Each scene shows the same named points in several views. A view is turned or mirrored, shifted and resized as a whole, has a little noise and may leave points out.
(in the rows, 128 means zero)

Scene 1
View 1
nogif: [157  95  97 102 176 171  61 138 116 110  83 112 118  57 124 124  65 141
  74 243  67 140 105 131 168 110 132 134 108 146 125 228]
Las: [175 114 115 135 142 146  95 152 143 107 105 119 173 133 140 115  81 125
  98 165  92 140 102 128 146 102 112 105 127 150 103 161]
kogi: [195  53 114 117 137 151  83 165  97 133 106 103 205  99 141 134 100 118
 124 207  58 168  75 115 143  85 109 127 140 139 112 168]
bik: [192  56 104 167 120 136 134 165 123  76 108 106 220 136 121 131 131  94
 115 159 109 141  78 111 136  21  82 112 123 137  90 131]
nulok: [205  91 122 122 137 141  80 173 104 138 119 115 213 124 150 125  82 128
 126 176  63 181  85 126 137 110 117 117 130 140 123 170]
lare: [219 165 120 129 136 119  96 187 125 142 119 125 216 183 171 114  72 140
 139 121 105 200  85 143 123 130 112 107  97 164 130 156]
bolar: [170  70 103 140 145 159  92 152 119  95  98 116 163  94 108 133  90 117
  81 197  72 148 104 114 158  69 118 111 115 127 102 199]
lini: [173  50  94 160 152 155 111 139 126  60 106 113 187  91 114 110 130 114
  90 204  84 120  90 112 147  60  84 136 127 144  92 179]
gefa: [217 113  89 170 157 129 115 166 122  74 121 125 217 150 147  86 131 134
 114 167  93 168  82 139 124 110  85 145  83 171 118 189]
naf: [191  94 116 155 120 138 123 164 133 101 102 110 198 139 136 135  97 109
 114 141 115 145  92 120 134  49 100  96 115 138  98 143]
Lepit: [188 158 118 138 160 130  82 163 146 129 127 138 199 155 164  82  70 141
 123 144  80 160 115 143 132 164 105 116 126 173 124 163]
besik: [203 100 127 134 137 136  73 179 121 146 143 134 225 152 159 108  74 127
 134 146  50 181 106 120 134 142 109 105 154 142 116 157]
zuki: [171  86 116  95 151 162  67 149 103 133  85 105 153  74 138 134  68 131
  98 225  73 154  90 123 157  95 130 123 120 139 126 198]
murag: [165 140 136 104 109 141 119 150 153 140  76  93 168 145 162 156  44 108
 122 121 147 120  93 133 141  51 116  75 130 145 109  91]
gibid: [196 105 122 114 134 147  85 170 116 144 107 112 189 127 152 129  70 126
 123 167  81 174  92 130 143  98 121 107 124 142 124 159]
rek: [134  74 123  95 139 171  88 124 145 121  71  93 125  61 129 157  54 114
  79 207  99  95 107 112 168  54 125  95 150 125 100 150]
nomi: [180  47 119 142 129 155  83 160 123 108 121 119 198 109 119 131  96 106
 104 177  56 150 101 102 152  74 105 105 154 120  92 167]
Fami: [181 141 134 145 109 132 120 167 152 127 103 116 201 168 155 136  66 111
 118 106 120 148 108 129 134  71 107  77 128 142 101 123]
Fon: [158  67 106 137 150 160  96 135 139  87  92 110 159  86 123 119  98 119
  87 202  81 111 104 113 156  74 102 122 142 142 101 166]
Zed: [147  77 125 127 119 165  96 148 130 113  82 109 144  98 103 179  59  98
  75 162  93 131 114 104 164  25 133  62 138 103  87 157]
veri: [169  54 147  78 133 160  64 143 120 178 108  89 203  75 178 128  58 121
 142 211  37 122  94 106 145 122 111 116 212 134 118 111]
Bas: [173  75 111 130 127 157 100 153 121 102  90 104 166 104 120 148  85 113
  94 183  99 138  92 113 155  49 114  99 118 124 105 168]
View 2
Zed: [141 112 116 120 132 147 170 115  94 156 136 124 177 128 126 114 112 131
 155 103 105 172 181 124 132 117 138 118 127 164  92  80]
nogif: [133  75 125 151 123 166 166 113 106 120 141 146 115 147 121  58 100 114
 115 129 133 197 165 106 123  97 151 141 162  86 124  78]
lare: [101 117 125 171 137  95 117 148  94 151 104 115 136 137 191  93 123 115
 177 146 131 163 149  45 115 132 134 148 156 122 105 113]
Fon: [139 122 122 115 109 143 147 126 123 155 122 132 133 149 117  92 113 125
 126 111 129 173 176 120 145 129 145 125 138 121 102 101]
gibid: [105 122 126 156 147 122 130 132  96 139 128 114 136 137 158  97 133 112
 158 129 141 166 147  70 122 133 136 151 138 130 109 102]
Lepit: [103 105 128 172 111 105 130 145 126 160 105 125 118 137 175  82 110 114
 166 155 117 169 163  63 130 122 146 145 159  97 113 120]
zuki: [125 101 122 145 141 155 151 116 103 129 143 127 126 138 126  84 121 115
 124 121 140 183 155 104 129 119 149 145 141 116 118  84]
lini: [144 133 118 100 105 144 144 132 117 149 105 141 124 170 119  94 123 125
 117 101 146 168 181 106 144 136 139 129 136 118  86 120]
naf: [131 142 122 122 127 112 136 137  99 159 107 122 155 147 154 114 117 128
 161 114 126 157 171  89 132 142 133 128 137 149  92 110]
bolar: [138 112 118 125 120 153 165 121 104 140 123 138 139 155 128  91 117 123
 137 110 133 180 173 102 128 121 141 129 139 126  91 102]
nomi: [124 120 116 130 116 146 162 129 123 153 130 127 134 152 131 106 140 119
 153 110 134 174 176 105 146 120 142 134 120 137  81 116]
Bas: [138 122 121 122 132 142 152 126  97 147 124 125 154 145 131 103 118 129
 139 109 127 170 172 109 133 128 137 129 137 142  97  93]
rek: [142 107 125 119 127 150 154 113 113 155 146 117 156 117 106 100 104 126
 128 111 106 173 174 142 144 125 154 125 129 136 119  68]
nulok: [106 116 123 160 137 133 142 133 111 140 129 119 126 145 151  98 138 115
 155 126 141 174 153  77 130 128 143 155 134 126 101 109]
veri: [ 90 117 135 163 133 144 139 124 158 164 168  96 119 108 118 100 152 114
 148 128 128 166 150 118 160 126 168 158 101 122 121  96]
gefa: [122 133 116 131 116 113 123 145 107 143  85 140 115 176 163  89 121 118
 141 126 153 165 161  58 126 141 129 141 158 104  90 133]
murag: [120 130 132 136 142  94 117 137  99 177 121  97 179 106 155 117 103 129
 170 130  96 149 158 101 128 145 143 128 139 156 123  80]
View 3
nomi: [152 118 105 131 128 183 144 142 128 115 118 125 147 159 104 138 169 100
 161 103 132 143 122 107 127  91  86 154 104 179 118 124]
Fon: [124 168  96 114 123 184 156 143 139 152 130 130 149 158  96 126 137  97
 171  91 137 155 114 120 133  97  77 163  79 170 124 144]
veri: [151 131 106 113  90 167 140 134  73 100 107 136 156 175  55 108 213  92
 117 106 122 132  89 131  86 114  56 164  95 184 118  87]
nulok: [172  97 113 129 134 168 136 137 100 118 115 126 124 153  79 107 154 120
 115 136 132 139 126 115 112  91 109 139 116 178 124 101]
kogi: [159 120 107 131 130 168 118 145  97 117 124 130 130 151  79 106 156 100
 133 114 139 153 115  97 117  94 101 152 101 185 118 125]
gefa: [160  99 135 117 153 166 151 132 151 124 120 109 106 121  72 110 126 117
 124 162 133 177 141 126 160  77 132 116 117 163 132 129]
Fami: [186  85 116 138 116 198 193 153 124 103 107 122 137 144  98 144 176 125
 154 160 142 124 121 160 107  76 132 139 136 115 136 111]
bolar: [151 138  95 125 138 180 144 142 124 143 129 128 130 157 111 129 126 110
 163 103 141 144 133 109 124  86  97 157 100 171 127 138]
naf: [169 102 115 142 125 199 171 157 132 113 120 124 132 133  95 133 156 103
 164 144 151 143 116 127 126  74 128 147 120 134 127 140]
gibid: [173 103 109 126 130 175 148 141  98 122 114 127 125 152  88 111 149 120
 122 138 137 133 124 131 106  89 114 144 112 160 124 102]
besik: [174  73 128 123 133 160 150 126 114 100  99 119 132 154  83 127 179 129
 113 140 117 136 132 129 124  85  95 129 122 181 126  74]
bik: [163 109 125 155 131 202 151 164 148 100 126 118 138 119  91 138 165  82
 176 135 166 163 111 108 143  81 128 148 126 143 125 167]
Lepit: [169  90 131  99 135 164 180 117 124 119 104 115 118 145  70 115 145 143
 108 169 110 141 140 167 126  84 115 115 116 158 138  74]
Bas: [157 133  97 138 129 191 151 155 114 135 128 132 137 152 106 127 137 105
 167 112 153 143 116 120 109  86 108 163 109 150 125 141]
nogif: [137 173  84  97 133 162 139 128  96 179 133 135 123 173  95  96  90 126
 130  99 135 143 133 122  98 102  88 158  71 182 131 114]
rek: [142 177  78 120 100 193 170 155  92 152 136 144 150 167  99 119 144 100
 172  98 148 132 102 142  81 102  84 180  88 137 128 134]
murag: [179 114 103 140  99 209 194 168  99 110 114 131 143 145  86 126 179 112
 158 160 156 119  96 175  79  84 128 158 131  91 141 120]
Las: [159 121 111 120 129 176 175 137 130 131 118 126 132 151  90 127 142 124
 143 140 131 137 130 142 121  89 106 141 110 148 136 112]
lini: [130 150 114 121 136 182 147 143 151 133 137 123 135 135  88 125 131  89
 167 112 140 175 122 106 156  88 100 145  93 171 125 160]
zuki: [154 148  92 120 132 168 128 143  87 150 130 140 127 172  90  98 122 117
 126 109 141 141 121 116  95 101 100 160  90 174 127 115]
View 4
lare: [142 126 137 112 219 115 151 107 128 140  86  27 117 166 110 113  83 155
  77 138 111 171  79 143 103 110 108  85 151 107 115 134]
Fon: [ 78 196 115 133 167 164 115 105 135 108 179 133  69 121  99 106 146 149
 195 133 156 127 112 111 174  88 140  76 151 103 127 132]
murag: [142 110 137 134 205 133  97 137 145 150 119  51  47 116 134 136 150  98
 132 139 159 108 104  78 138 121  67 126 170 136 103 148]
Fami: [122 120 141  87 221 109 108 113 135 135 101  54  67 126 139 134 132 110
 121 125 126 136  82 100 120 122  94 116 169 113 100 144]
Las: [ 95 169 133 113 194 143 130  99 135 121 142 100  89 142 103 106 120 158
 151 126 133 144  97 137 147  88 138  72 148  92 124 135]
bik: [ 91 176 119  77 193 112 108 147  79  69 120 121  62 110 131 101 155 133
 174 109 142 166  90 103 152  96  89  88 152 129 110 102]
veri: [148 204 107 177 171 168 133  97 177  90 195  90  85 158  99 150 130 175
 171 212 213 130  50  68 126 189 103  85 184 109 120 152]
rek: [103 167 109 167 151 183 103 100 171 132 210 124  39 113 105 124 159 118
 201 149 173  98 134  70 177  89 115 103 170 127 112 130]
nomi: [ 83 194 108  98 175 141 125  81 148  80 182 122  73 131 107 127 130 154
 180 137 146 157  75  92 133 119 115  80 162 104 107 109]
kogi: [106 196 101 136 165 151 149 104 127  81 173 114  91 148  93 116 112 182
 164 158 159 172  85 101 139 116 112  64 146 132 109  95]
bolar: [ 78 183 105 115 163 161 133  83 148 108 186 131  64 131  98 105 125 148
 178 131 134 152 116 110 151  70 132  77 144 112 110  99]
gibid: [128 154 120 139 184 146 144  97 148 122 149  79  84 152 101 117 105 156
 131 152 141 159  91 110 123 112 108  84 153 127 110 113]
Lepit: [122 153 144 123 218 131 136  92 156 153 116  44 121 166 102 122  86 172
 108 136 123 144  73 160 120 128 149  80 156  73 127 179]
Zed: [ 79 139 114 111 163 160 103  72 173 122 192 120  21 109 122 129 147 103
 185 128 140 131 126  53 144  91  92 117 166 131  96 101]
besik: [120 171 119 104 208 129 148  77 154 102 140  66 113 165 107 132  84 180
 119 158 132 175  41 123  98 151 125  74 162  84 116 137]
nulok: [120 167 115 129 186 143 154  97 138 101 153  77 101 160  95 119  96 175
 130 159 139 171  76 117 116 121 112  77 149 116 102 107]
Bas: [ 94 162 111 121 165 150 120 103 137 108 174 121  51 122 106 111 134 134
 177 131 139 143 114  91 150  82 105  85 150 130 102  97]
nogif: [ 89 177 110 187 139 203 152  71 183 147 213 124  87 155  66  96 108 182
 176 152 145 125 151 135 170  59 163  62 142 110 125 113]
lini: [ 67 213 112 104 175 146 121 125 101  85 165 151  76 121 105  95 147 160
 197 111 146 151 109 134 174  68 133  62 148  99 126 117]
naf: [100 149 126  89 198 120 111 121 110 102 120  95  70 126 125 112 137 123
 153 112 134 151  91 104 140  97  96  93 158 117 106 114]

In a view up to two points have been moved. Name them for each view, in the order of its rows, or write none.
view 1 => none
view 2 => nogif, gibid
view 3 => Fon
view 4 => Las
